Points on a hilly landscape, in no order, each with its height.
From any point a climber steps to the highest of the 2 points nearest to it. It stops when none of these is higher. Distance is the straight distance between rows; heights are no part of it.
z_53: [161 159 116 128 160 137 120 128 123 125 101 140 110  67 181  86  43 121
 117 108 146 142 131 149 132 133 136 171 131]  (h 2.70)
z_572: [ 57 117 143 105  99 108 111 126 134 155 124 117 158 181 162 139 125 131
 157 128 131 127 111 181  84 129 147 105 148]  (h 3.77)
z_175: [125 129 104 120 129 181 161  66 109 131 104 171  82 116 107 127 144 144
 124 110  68 124 124 141 145 104 139  65 149]  (h 5.49)
z_965: [ 99 122 105  83 142 144 111 130  74 159 109 141 157  98  72  99 174 101
  84 170 123 116 152 147 150 131 179  54 139]  (h 1.31)
z_440: [145 119  64 103 132 191 136 126  77 152 133 184 104 129 155 139 131 156
 134 128 112  80 122 153 156 124 106  76 115]  (h 7.30)
z_823: [112  85 102 129 146 151 134 117 142 126 163 156  81 141 117 127 182 113
 118 160  78 104 113 112 135 121 135  90  97]  (h 3.39)
z_389: [100 109 120 131 115 137 125 113 113 128 127 169  79 148 158 108 135 120
 111 146 125  75 128 162 107 114 120  57  85]  (h 6.96)
z_424: [ 98 133 128 151 136 145 143  88 104 130 155 168 100 171 181 150  96 141
 163 152 110 121 111 144 121 117  84  85  81]  (h 4.18)
z_720: [177 117 182 122 120 128  87 139 136 143 113 111 135 100 150 133  91 112
 109 121 119 166 118  79 130 150 153 151 143]  (h 4.76)
z_799: [144  99 160 126 106 124 131 132 134 146 117 106  96  98 109  83 161  75
  97 190 157 145 132 121 115 119 133  97  97]  (h 6.03)
z_469: [ 91 127  88 101 169  82 107  96 100 133 117 156 157 148 136 135 151 148
 168 154 132 123 130  58 172 180  98 148 123]  (h 4.50)
z_509: [ 94 126  69 137 151  77 106 128 105 126 115 153 128 141 157 126 146 117
 162 118 127  92 130  92 143 169  93 147  82]  (h 4.70)
z_698: [ 78 130 124 138 137 161 166 105 146 133  79  85 140 111 128 125 101 176
  97  96 121 145 136 164  85  92 134 141 137]  (h 5.63)
z_530: [187 145 163 115  71 109 113 147 141  82 133 124 119 165 169 183  86 170
 148 120 162 134 131 166 149 159 125 138 216]  (h 2.91)
z_610: [110 133 110 122 145 132 160  96 107 147 189 183 106 174 119 144 173 147
 189 133 104 114 102 113 180 147  89  77 139]  (h 4.91)
z_921: [151 107 185 115 187 132 131  97 121 141 150 121 152 112 119 139 142 181
 148 173 181 139 103  84 150 125  76 145 152]  (h 6.18)
z_511: [130 133 125 163 141 135 183  98 104 113 121  97 127 146 154 137 123 159
 152 124 156  90 129 156 122 117  75 177  82]  (h 0.35)
z_797: [ 60 116 112 132  96  62 125 122 153  82 132  66 159 167 154 177  76 145
 161  75 128 184 150 121 100 152  97 149 176]  (h 3.12)
z_836: [113 124  58  88 183 167 110 173 127 139 123 173 137 109 123 139 199 179
 140 145 127 103 165 108 145 115  95 138  82]  (h 4.84)
z_176: [108 117  89  90 122 141 136 156  93 120 104 139 131 103  85  81 204 113
  70 180 132 111 165 151 119 115 156  79 116]  (h 1.11)
z_567: [175 108 124 145 145 137 168  99 142 129 127  95 125  98  75 105 142  96
 110 114 133 168 102 131 145 132 197 144 168]  (h 2.19)
z_512: [129 115  99 128 130 175 119 102  88 132 118 165  84 102  99 128 147 119
 104 128  57 105 125 111 171 108 154  56 116]  (h 5.85)
z_616: [149 119  94 123 178 138 150 133 133 134 153 153 129 142 144 146 143 142
 135 165 183  93 111 102 142 137  71 146  63]  (h 5.26)
z_240: [150  71 139 131 181 126 110 124 144 152 195 192 119 133 112 140 165 158
 136 159 105 137 121  65 155 129 100 121  95]  (h 3.78)
z_42: [148 175  65 139 144 145 105 147 150 111 137 122  99  72  64  95 125  89
 147 123  85 149 147 155 169 108 192 173 131]  (h 4.92)
z_67: [149 164 159 125 131 114  74 165 163 162  94  75 137  94 148 116  66 105
 117 111 126 173 140 111 115 135 124 134 140]  (h 4.96)
z_562: [127 122 131 113 102  87 143 120 162  73 166  67 121 173 132 201  94 180
 173  74 146 174 149 116 141 115  54 156 175]  (h 2.67)
z_910: [146 166 175 145 189 127 155 105 116 135 121  97 148  94  90 133 130 127
 144 105 107 139 138  65 180 145  75 158 125]  (h 6.09)
z_427: [120 148 111 133  97 175 176  86  95 141 166 154  96 164 121 154 147 150
 207 115 114 133  81 137 144 131 102  71 139]  (h 4.77)
z_847: [166 167  79 134 149 139 133 125 130 106  87 131  89  64 129  71 131 134
 108  96 114  98 157 122 116 101 143 156  66]  (h 2.90)
z_96: [134 103 142 169 141 132 207  84 157 116 123  95 109 140 134 117 134 124
 154 115 126 110 120 124 124 143  97 156 141]  (h 6.25)
z_603: [122  72  79 117 132 178  95 209 171 139 143 183 123 128 119 133 182 117
 114 141 135 126 172 104 108 121 145 121  76]  (h 3.10)
z_498: [159 198  82 145 162 138 146 120 118 113 108 111 102  64 112 104 101 100
 127  93 103 100 141 133 135 135 140 159 120]  (h 2.83)
z_101: [215 115 130 154 134 109 127 124 169  98 174 154  69 135 115 125  93 114
 136 141 111 126 123 117 167 135 148 166 153]  (h 2.46)
z_786: [149 142 146 135 181 135 119 115 121 150 137 120 163  92 105 127 155 115
 118 116  89 144 116  61 165 159 110 172 130]  (h 6.38)
z_262: [123 133  75  89 164 178 147 116  85 133 136 170 103 138 119 137 162 184
 151 151 146  83 107 149 162 108  93  88 128]  (h 6.51)
z_658: [113 174  88 118 177 148 121 145 112 139  99 157 167 107 125 138 183 160
 112 127 109  84 152 110 153 139  89 145  96]  (h 5.55)
z_343: [186 112  83 133 110 136 117 161 193 113 156 165  81 133 117 122 120  94
 141 125 154 140 126 106 118 128 167 143  85]  (h 0.48)
z_422: [125 105 119 116 113 168 101 126 101 190 149 183 109 162 199 160  77 150
 128 127 140 102 101 183 105 108 112  86  81]  (h 1.58)
z_173: [ 86 122 118 134 122 160 100 130 106 154 157 153 141 197 185 143  77 152
 142 138 135 110  99 176  88  80  93 134  81]  (h 1.67)
z_667: [ 89  84 118 105 131 116 142 125 199 137 148  87 158 159 119 123 118 169
 127 118 137 179 128 147  76 144 153 114 176]  (h 4.53)
z_763: [ 96 125 123 131  88  94 146 124 132  86 111  67 132 155 140 169  73 124
 161  62 170 160 133 144 105 155 115 162 184]  (h 3.05)
z_79: [ 79 136  91 116 136 192 167  99 101 135 134 113 156 167 152 161 107 196
 137 142 119 136 108 180 112  79  95 157 125]  (h 0.28)
z_439: [137 140 126 127 153 165 148 126 121 150  77 121 146  94 156 109 121 128
 106 105 144 125 114 140 118 157 114 174 126]  (h 5.41)
z_834: [ 88 107 152 164 136  98 164  72 132 111 151 130 124 160 122 117 178 103
 155 124 102 117 106 115 117 168 130 106 143]  (h 4.60)
z_959: [ 73 122 147  89 133 132 144 147 176 161 113  92 150 145 106  82 119 135
  96 174 125 210 171 134 103 114 146  69 145]  (h 5.59)
z_170: [160 151 140 131 126 136 154 128 138 120  98 120  84  75 124  61 102  96
 105 141 175 146 136 174 125 105 161 139 140]  (h 5.58)
z_852: [152  87 165 124 101 139 152 117 184 126 111  93 114 133 151 141  95 137
 123 112 145 167 120 125  95 134 133 154 177]  (h 6.29)
z_63: [134 101 157 139 171 169 141  91 131 155 155 170 108 134 140 138 152 145
 132 158  91 137 110  97 148 141  87 106 119]  (h 3.95)
z_106: [ 92  89 138 125  91  85  96  90  96 133  74 107 164 130 181 132  80 133
 138 131 128 144 142  98 101 174 147 157 151]  (h 3.06)
z_277: [198 159 145 125 175 128 123 110 141 112 128 156 109  66 139 127  52 111
 103 121 117 133 136 139 183 166 127 170 183]  (h 2.72)
z_299: [155  89 221 138 137 120 141 113 169 112 148 101 133 154 159 160 106 180
 141 148 153 173 119  70 138 118  55 140 157]  (h 6.91)
z_453: [136 193 158 139  93 108 128 160 114 139 152  80 152  84  66 114 116  61
 115 130 145 134 122 148 141 130 161 126 124]  (h 4.89)
z_419: [ 79 118 116 140 123 139 156 140 144 124  95  63 150 158 149 104  98 173
  95  97 146 159 112 174  64  56 138 159 136]  (h 5.21)
z_766: [129 127 172 103 179 154 135 110 144 151 127 105 165 108 151 150 102 168
 133 149 148 164 127  87 136 127  52 161 155]  (h 5.78)
z_380: [126 102 139  98 134 144 113 125 134 165 134 143 151 140 193 155  89 157
 125 156 150 136  99 127 103 124  70 166 103]  (h 5.92)
z_589: [139 183 157 142  97 157 137 169 122 103 119 129 144  93 103 114 171 116
  69 138 119  73 116 156  84  91 109  86  82]  (h 4.58)
z_771: [ 71 156 105 100 123 183 146 109  89 135  72 167 149 109  98 130 135 156
  74 133 111 110 131 178  96 117 152  56 141]  (h 4.78)
z_857: [124 104 207 147 156  88 146  84 140 116 165 112 131 131 129 151 135 178
 161 166 168 126 112  73 155 114  51 143 145]  (h 6.58)
z_20: [122 134 183 100 121 110 116 141 102 174 111  83 183  92  51 110 139  86
  97 141 151 191 145 131 140 130 186 111 145]  (h 1.89)
z_832: [128 121 109 142 119  79 106 140 152 130 141 170 130 164 167 141 159  97
 144 132 136  88 135  90 116 174 112 121  91]  (h 4.90)
z_795: [183 125 106 146 103 105 103 164 195 112 165 169  83 162 117 142 141 100
 186 127 145 127 140  92 146 124 146 175  98]  (h 0.52)
z_396: [ 92 128 163 151 104 130 196 111 161 106 109  71 107 141 110  97 130 107
 133 133 182 151 144 162  78 140 144 110 154]  (h 5.56)
z_868: [120 143 100 103 150 153  88 152  72 149 110 192 137  93 142 127 125 120
 103 123  86  77 136 141 143 140 151  72 129]  (h 3.41)
z_557: [149 103 182 137 119 122 133 116 130 140 122  93 167 102  55 118 126 109
  93 124 156 186 122 118 129 141 203 136 176]  (h 2.07)
z_149: [ 77 161 153 102 110 152 152 133 129 160  83  88 163 107  85  98 127 114
  80 147 139 190 170 149 104 124 157  94 141]  (h 6.02)
z_204: [ 71 100 187 147 114 119 153  88 171 148 150 124 147 180 103 104 140 114
 134 134 124 176 126 148  73 135 163  82 179]  (h 4.85)
z_864: [140 109 162 136  91  55  96 104 107 137  84 118 151 129 170 129 100 119
 131 132 148 113 131  71 141 187 161 150 158]  (h 2.92)
z_56: [112  94 176 148 109 119 153 113 193 114 156  98 158 179  99 133 122 154
 134  98 139 192 131 137  67 143 168 118 199]  (h 4.71)
z_532: [191 130 166 148 117 111 168 102 142  83 163 143  97 149 117 161 105 144
 131 109 141 146 125 136 178 147 113 163 210]  (h 3.84)
z_503: [102 148  99 105 138 138  40 211 101 110 159 154 163 110 108 134 162  97
 125 118  81  62 162 138 124 135 153  75 112]  (h 3.36)
z_699: [ 87  94 117  85 115  95 134 154 171 145 124  62 149 167 143 119 105 138
 110 116 153 148 108 175  60 119 145 136 159]  (h 4.23)
z_284: [109  90 144 115 115 133 121 127 118 132 134 139 103 127 122  85 158  93
  95 188 133 121 143 149 118 118 123  57 104]  (h 6.48)
z_798: [187 111 114 148 139 131 131 133 136 124 123 150  89  87 176  92  65 122
 109 111 173 112 121 152 117 118 143 156  96]  (h 2.63)
z_238: [ 93 136 117 108 102 195 164  84 115 144  96 149  91 128 111 138 116 168
 107 105 102 125 124 169 111 104 163  63 141]  (h 5.20)
z_586: [ 85 145 102 140 113 110  78 215 103 102 141  85 132  74  62 111 188  88
 119 141 120 120 166 100 161  97 146  88  74]  (h 2.99)
z_268: [ 91 131 164 116 106  91 138 127 144  80 154  78 180 164 133 192 127 186
 184 108 148 174 136  95 142 122  60 157 195]  (h 2.74)
z_231: [ 92 161 105 125 129 195 108 111  87 152  90 164 137 129 157 148  75 174
  86 117 100 120 123 164 119  73 118 107 109]  (h 1.88)
z_721: [161 126 164 145 104  80 155 114 121 123 138 122 157 178 123 149 157 135
 158 127 151 115 100  95 153 182 137 160 180]  (h 4.22)
z_947: [113 116 156 147 108 135 166  93 142 131  96  93 110 127 124  84 146  94
 100 149 147 144 127 146  84 117 135 112 121]  (h 5.70)
z_546: [104 168 128 116 154 108  80 172 152 151  93  71 154 102 171 125  99 129
 117 104 109 156 130 133  88 157 120 159 134]  (h 5.17)
z_257: [ 75 123 100 125 118 176  96 125 104 148 115 137 134 178 178 135  91 193
  89 132 113 135 117 186 105  50 114 140  93]  (h 1.77)
z_872: [ 95 119  96 130 129 128 105 145 120 124 128  85 130  75  45  92 185  87
  98 138 108 143 148  84 164 111 162 109  91]  (h 3.45)
z_60: [158  96 193 140  79 124 128 143 173 105 136 102 124 167 177 166  98 162
 142 120 129 166 115  98 124 132 100 141 184]  (h 6.63)
z_849: [138 151 199 137 104  92 121 121 120  94 140  95 172 164 141 176 131 184
 164 101 169 153 129  83 161 151  94 148 222]  (h 2.80)
z_230: [172  77 192 139 111 129 100 109 154 159 133 124 125 118 138 120 127 105
  95 152 129 134 100  90 106 141 137 140 127]  (h 4.56)
z_979: [170 151 135 121 209 122 157 129 127 142 128  98 101  73  91 114 125 148
 147 107 131 124 150  83 191 142  92 168 127]  (h 5.80)
z_896: [122 134 126 140 173 159  96 114 102 138 137 164 131  92 110 122 136 107
 107 124  47 138 120  89 167 132 125  73 126]  (h 6.32)
z_322: [134 112  91 138 133 135 138 107 132 107  85 124  95  84 121  91 166 116
  90 145  99 105 142 112 110  97 136 130  75]  (h 3.02)
z_854: [ 77 118 103 138 137 151 125 141 107 107 158  85 172 204 148 156 105 157
 165 128 125 145 127 169  96  53  62 183 108]  (h 0.20)
z_954: [138 103  76 119 152 150 104 156 107 139 100 171 137  95 154 108 141 140
  78 119 129  87 142 137 110 117 139  99  55]  (h 2.43)
z_324: [138  93 104 155 150 150 151 119 149 130 131 116  95 103 101 106 192  98
 113 142  91 123 123 104 134 120 135 126 100]  (h 3.18)
z_853: [133 104 150 140 164 139 114 109 111 155 126 132 146 108  96 123 147  93
  89 125  63 158  91  80 152 140 133 133 123]  (h 6.97)
z_856: [ 98 126 125 138 151 176 192  87  87 120 116 111 151 162 137 147 142 181
 142 147 137  94 129 167 123  81  65 156  92]  (h 0.32)
z_95: [190 121 163 127 153 120 193 108 131 116 151 115 100 130  78 152 139 157
 154 106 173 150 118 108 175 136 101 168 203]  (h 3.75)
z_94: [160 101 132 104  84  78 130 134 135 153 128 121 129 115  80 106 197  82
 125 171 158 125 117 132 130 140 188 132 138]  (h 0.77)
z_645: [132 108 152 111 150 130  95 143 101 175 108 150 151  63 128 113 133  85
  74 152 133 128 144 129 120 145 147  90  93]  (h 2.76)
z_788: [135 116 175 131  93  52  98 120 121 153 118 147 156 148 182 151 129 107
 142 146 144  81 128 112 119 189 152 126 123]  (h 2.78)
z_712: [164 109 141 170 133 111 160 105 150  98 128 103  64 124 122 110 128  82
 154 117 129 111 128 125 125 141 136 138 119]  (h 6.45)
z_988: [170 148 170 135  72  75 139 125 135 120 127 127 130 155 127 138 130 113
 157 116 162 113 105 128 133 167 180 135 209]  (h 4.14)
z_649: [230 102 144 144 128 117  93 131 142 111 160 146  94 133  80 125 102 139
 123 137 100 157 106  84 194 113 177 184 150]  (h 2.39)
z_942: [ 45 161 113  77  98  87  84 111 123 172 132 123 151 172 159 145  75 134
 191 123 112 142 123 155  98 120 141  98 140]  (h 3.54)
z_174: [103  92  85 134 123 151  96 178 171 109 156 185  97 164 129 147 172 105
 137 138 110 105 151  98 104 125 128 108  78]  (h 3.40)
z_489: [145 122 137 129 126 140 146 130 166 132  91  80 109  89 123 103 104 105
 102 119 152 172 125 142 107 130 146 152 174]  (h 5.91)
z_398: [ 76 131 132 132 115 155 153  93 127 144 117 124 131 169 155 136 132 136
 119 138 140 125  97 203  94 114 135 112 139]  (h 3.99)
z_838: [165 138 109 155 131 137 193 112 124 103  88 109  72  89 109  71 125 128
 121 123 145 118 136 162 131  97 156 143 114]  (h 5.37)
z_464: [123 142  45 110 166 168 125 151  80 112 115 197 118 111 130 125 146 181
 108 122  94  71 139 132 150 108 126 103 100]  (h 6.52)
z_171: [117 126  58  91 174 167 125 146 137 135 165 196  97 149 123 145 178 180
 149 155 130  95 131 129 139 108  82 106  91]  (h 5.68)
z_697: [ 93 116 121 142 129  99 144  90 112 135 155 185 137 171 108 142 171 107
 170 127  81 124  91 122 141 165 128  87 154]  (h 4.72)
z_911: [165 127  82 162 140 129 166 140 132 103 129 139  89 132 160 106 108 142
 148 102 166  89 135 120 118  98 109 167  52]  (h 0.39)
z_13: [110 124 130 127 133  63 133 107 109 124 132 152 176 161 142 149 169 138
 168 132 128 113 114  77 160 173 117 144 163]  (h 4.34)
z_443: [203 130 155 145 114  80 113 131 159  82 156 148  83 140 146 139  64  89
 140 145 134 109 127 125 149 146 174 137 146]  (h 2.49)
z_703: [173 123 125 151  76  67  68 158 156 105 152 140 104 162 110 132 152  87
 167 131 121 125 128  78 151 134 188 159 125]  (h 0.58)
z_923: [138 104 163 123 112 121 109 143 155 132 149 105 145 165 191 169 104 150
 150 143 138 139 104 120 105 155  66 160 145]  (h 6.33)
z_568: [110 163 140 107 120 137 153 131  95 149  83 102 179  72  87  69 150  97
  84 142 154 146 152 147 112 126 153 105 131]  (h 5.51)
z_492: [ 86 108 163  96 125 133 125 125  96 184 117 123 164 101  54 104 167  97
  89 180 120 164 145 144 141 130 168  76 141]  (h 1.59)
z_187: [ 90 149 117 131 104 109  78 229  95 101 174 119 145 107  75 133 179  94
 102 170 112  80 153 128 150 106 143  60  91]  (h 2.86)
z_695: [ 76 125 131 136 128 120 126  77 107 119 143 154 147 144 173 159  70 129
 183 140 110 133 128 112 135 139  74 119  98]  (h 4.24)
z_25: [164  91 170 107  98  70  96 130 117 171 156 169 143 155 145 137 175  92
 129 174 137  75 120 135 105 172 163 107 123]  (h 2.62)
z_904: [145 189 172 154  99 142 132 164 121 120 134  91 144 102  92 114 161  66
 103 136 140 104 118 160 103 122 136  98 105]  (h 4.73)
z_520: [125  88  72 100 144 168  88 210 146 110 115 194 149 116 146 104 167 141
  91 126 128  84 167 113 106 103 159 119  75]  (h 2.71)
z_519: [130 122 106 157 112  86 125 128 156 100 139 101  74 145 123  95 168  69
 166 126 131 113 142  93 122 148 139 131 104]  (h 6.68)
z_949: [115 135  80 127 141 152  99 165 128 107 118 140 133  84  88 116 176 120
  90 125  89  89 176 106 130 131 151 107  69]  (h 3.94)
z_484: [165 175 125 142 144 144 127 115 120 120 112 116 112  69 129 109  79  86
 126  92 126 146 143 131 148 148 142 164 165]  (h 2.77)
z_890: [ 78 186 112 147 129 153  74 150  60 147  86 188 154 102 168 132  92 159
  82 103 105  95 128 166 101 103 117 104 108]  (h 1.99)
z_139: [148 111 119  95  98 125 140 164 139 111 134  74 154 172 161 167  95 169
 162 109 161 149 122 164  96 134  92 196 168]  (h 0.11)
z_435: [186 157 143 139 102  71 107 129 106  93 114 135 121 140 159 143  96 133
 152 120 137 103 136 110 171 184 175 132 194]  (h 4.05)
z_700: [ 73  99 125  97  84  77  87 121 130 100  96  74 167 149 168 160  79 143
 148 105 107 170 156 100 114 152 123 148 169]  (h 3.23)
z_41: [142 129 101 144 106  88 130 155 149  95 120 128  75 132 115  85 166  72
 140 130 172  94 147 121  91 128 147 109  67]  (h 7.00)
z_611: [146 139 139 139  87  92 137 122 134  96 122 101 118 161 174 162  85 119
 159 101 176 142 123 170 121 156 124 155 205]  (h 2.98)
z_370: [149 101 105  89 114 107 120 162 113 155 119 130 135 101  96  73 206  81
  97 161 161 101 147 162 113 130 171 121 112]  (h 0.93)
z_968: [177 138 178 160  85  73 145  97 115  55 162 132 111 174 107 147 113 139
 142  80 122 142 108 103 180 151 151 137 204]  (h 3.91)
z_125: [ 98  92 183 110 110 131 137 120 166 161 117  97 139 145 109 111 145 120
 102 156 139 194 132 137  94 127 164 112 167]  (h 5.15)
z_397: [ 75 138  92 103 135 152 139 112 106 136 170 115 151 216 151 172  94 161
 183 134 120 153  97 173 103  82  85 138 131]  (h 0.24)
z_377: [123 190 128 166 150 151 138 143 128 106 129 115 132 113  92 144 182 104
 109 109  62  74 136 113 139 133 124 119  89]  (h 4.33)
z_648: [109 121 114 162 121 117 142 119 125 109 105 126  95 136 152  95 155  98
 105 143 163  86 136 141  93 127 110 106  62]  (h 7.40)
z_224: [152 101 106 118  97 110 176 129 194  85 154  84 109 166 128 192  79 179
 152  61 154 192 143 156 129 121  86 148 192]  (h 2.60)
z_38: [138 208 143 142 134 157 144 147 120  93 113 147 139 125 116 150 184 118
  78 119  80  71 126 154  93 118 112  89 102]  (h 4.45)
z_294: [ 79 118  97  91 144 131 112 158 147 167 108  73 161 152 156 108 117 160
 103 129 131 138 111 184  73  77 133 138 132]  (h 4.69)
z_927: [135 182  88 153 137 137 104 168 145 109 132 115 114  94  99 137 164 105
 119  95  78  98 162  79 133 116 132 124  56]  (h 4.17)
z_967: [126 212 103 140 166 138 161 135 101 123  92 113 160  92 126 128 157 132
 124  97 109  95 141 128 122 153  95 141 110]  (h 5.98)
z_273: [104 169 141 111 123 128  81 185  76 119 162 129 154 102  97 121 173  76
  93 144  90  61 142 152 127 131 145  51 107]  (h 3.11)
z_862: [193 146 132 138 186 138 154 117 133 118 154 112  80  90  73 122 104 138
 130 110  98 157 146  90 210 132 128 189 159]  (h 5.48)
z_379: [172 145 153 148  97  81 126  91  95  70 106 133 136 139 146 142 112 146
 142  82 123 146 144  89 205 170 147 144 221]  (h 3.97)
z_666: [134 104 192 150 107 109 124 114 150 136 128 123 129 151 165 117 103  95
 129 146 154 114 115 118  90 153 115 126 112]  (h 4.40)
z_791: [193 138 144 112 122  94  61 145 136 141 135 135 122  44 111  96  73  82
 115 146 144 132 138 133 152 141 184 148 113]  (h 2.54)
z_761: [120 143 130 104 162 138  99 140 157 166 102  97 168 117 165 143  89 150
 125 124 120 160 135 104 124 154  79 164 143]  (h 5.47)
z_178: [144 106 131 125 156 149 152 139 112 159 128 158 148 133 182 140 111 158
 131 153 193 102 109 126 125 142  89 170  77]  (h 5.52)
z_413: [182 167 106 147 181 136 117 151 147 126 150 129  97  80  80 114 103 113
 155 101  85 139 140 128 187 122 152 184 139]  (h 5.22)
z_559: [166  86 185 140 168 118 192  88 136 125 152 122 137 137  72 131 156 172
 152 106 138 155 106  79 163 133 114 167 170]  (h 3.64)
z_822: [107 123  76 108 153 136 112 143 118 144 166 197 102 175 143 153 172 140
 183 143 126  93 122 122 158 143  88  95 109]  (h 5.18)
z_676: [119 143  75 118 105 114 120 160 100 137 112  85 119  59  46  72 177  91
 110 162 150 159 144 112 163 103 179 126 109]  (h 3.96)
z_722: [ 33 125 118 103 109  85  82 108 121 119 123 109 165 170 175 148  65 129
 166 125  95 161 139 120 107 135 122 141 144]  (h 3.37)
z_148: [123 109 118 123 133 133 133 151 125 131 139  80 165 189 175 153 107 148
 146 122 166 142 102 161 100  93  77 207 128]  (h 0.16)
z_34: [124 118  86 103 152 166  73 178 113 128 138 175 152  95 110 123 156 125
 104 129  71  96 145 114 143 143 145  85 109]  (h 3.67)
z_804: [169 100 133 104 119 152 158 143 182 121 139  87 114 136 140 176  99 189
 125  80 126 204 128 122 142 131 101 157 208]  (h 2.50)
z_253: [140 174 121 140 165 166 181 114 115 136  84  93 162  81 125 124 120 150
 130  92 129 123 148 128 141 146 104 184 129]  (h 5.71)
z_364: [131 198 140 117 108 105 134 159  94 133 108  91 147  61  81  78 142  72
 103 136 156 145 156 136 145 134 144 112 112]  (h 5.12)
z_368: [ 33 170 105 139 105 144 119  95  64 125 121 130 161 191 143 161  94 132
 172 102 107 119 115 190 100  82 123 141 114]  (h 4.35)
z_977: [147 156  84 105 113 102  95 152 139 119 149 106 105  61  49  81 136  81
 134 152 131 161 129 143 176 108 195 140 126]  (h 4.51)
z_545: [118 112 140 157 131 174 195  98 147 112 106  77 105 127 154 125 102 144
 140 109 132 140 135 153 101 108 108 156 133]  (h 6.04)
z_325: [191 101 147 147 129 109 115 118 127 116 139 109 109 113  58 112 124  99
 103 117 117 162  91  99 184 117 200 168 167]  (h 2.30)
z_406: [165 107  75 133 138 139 143 162 174 112 143 166  81 128 145 111 133 114
 129 102 164 119 130 112 107  94 140 142  40]  (h 0.44)
z_943: [ 79 132 105 116 114 161 165  94  95 138  93 164 158 147 137 138 141 165
  86 133 134 115  97 199  91  81 157 101 131]  (h 4.29)
z_510: [ 83 112 169 168 124  99 121  87 134 128 130 135 124 164 175 139  99  97
 161 132 121 120 111 110 104 159  94 122 109]  (h 4.32)
z_135: [107 120 127 136 137 194 146  80 139 154 142 160  84 129 165 135 108 149
 139 144  89 128 111 139 130 109 101  94 118]  (h 4.09)
z_367: [ 94  91 204 152 118 106 147  86 145 139 148 149 145 169 117 124 169  96
 126 141 110 146  88 122 111 142 143 107 156]  (h 4.65)
z_851: [117  88 116 139 152 126 119 137 164 126 178 193 107 160 129 145 171 119
 154 146  84 116 120  71 142 133 101 101  79]  (h 3.60)
z_741: [200 151 131 114 144 102  86 142 142 116 157 161 106  69 132 122  49 101
 103 141 108 131 135 136 168 147 185 159 144]  (h 2.64)
z_762: [177 117 155 140 109 109 132 121 160 108 124 142  78 123 164 113  46 113
 129 138 167 135 124 163 119 137 140 134 143]  (h 2.57)
z_689: [ 93 151 119 164 114 136  98 138  81 135  65 153 154  96 161 112 102 173
  53 126 130  95 130 156  92  72 117 125  91]  (h 2.12)
z_134: [145 133 121 173 119 104 152 122 114  92 131 111  99 137 171 137  81 125
 150 111 181  97 121 151 107 117  93 175  92]  (h 0.37)
z_8: [182 108 147 106 132  95  98 156 119 169 112 125 141  65 119  96 118  80
  98 148 151 118 147 128 115 144 176 135  78]  (h 2.51)
z_182: [163  92 136 127  75  63  86 163 164 138 149 124 108 152  81 116 192  83
 147 152 137 110 111 103 139 152 186 155 127]  (h 0.66)
z_221: [103 143  94 113  78 194 162  84  89 148 142 149 116 171 143 167 117 180
 201 102 126 148  89 171 118 101 116  91 138]  (h 4.67)
z_806: [167 162 165 110  67 110 125 150 146 103 134  92 157 177 156 178 118 189
 166  81 169 151 137 120 172 149 113 143 221]  (h 2.85)
z_686: [149 114 109 128 143  99 128 139 167 119 158 152 123 163 140 136 157 127
 175 138 168 108 124  74 143 156  86 152  65]  (h 5.07)
z_637: [126 122  92 149 121 129 125 151  93 115  97 177 142  97 149 102 135 167
  45 116 128  73 140 134  95  72 122 121  63]  (h 2.26)
z_501: [ 97 179 151 106 138 155  84 130  95 163 115 152 146 105 122 138 134  91
 107 115  87 106 131 156 118 144 135  54 135]  (h 3.21)
z_233: [114 117 164 100 139 154  79 115 110 192 119 164 145  97 123 121 113  93
  91 150  87 137 120 134 117 136 150  67 127]  (h 3.03)
z_78: [ 63 157 102 126  76 173 154  95  84 131 125 152 124 198 136 154 109 165
 156 109 119 121  98 194  90  60 116 110 119]  (h 4.49)

For each start below, name the point where the climber stops.
z_699 -> z_648
z_8 -> z_149
z_530 -> z_853
z_343 -> z_299
z_788 -> z_853
z_101 -> z_299
z_187 -> z_149
z_586 -> z_853
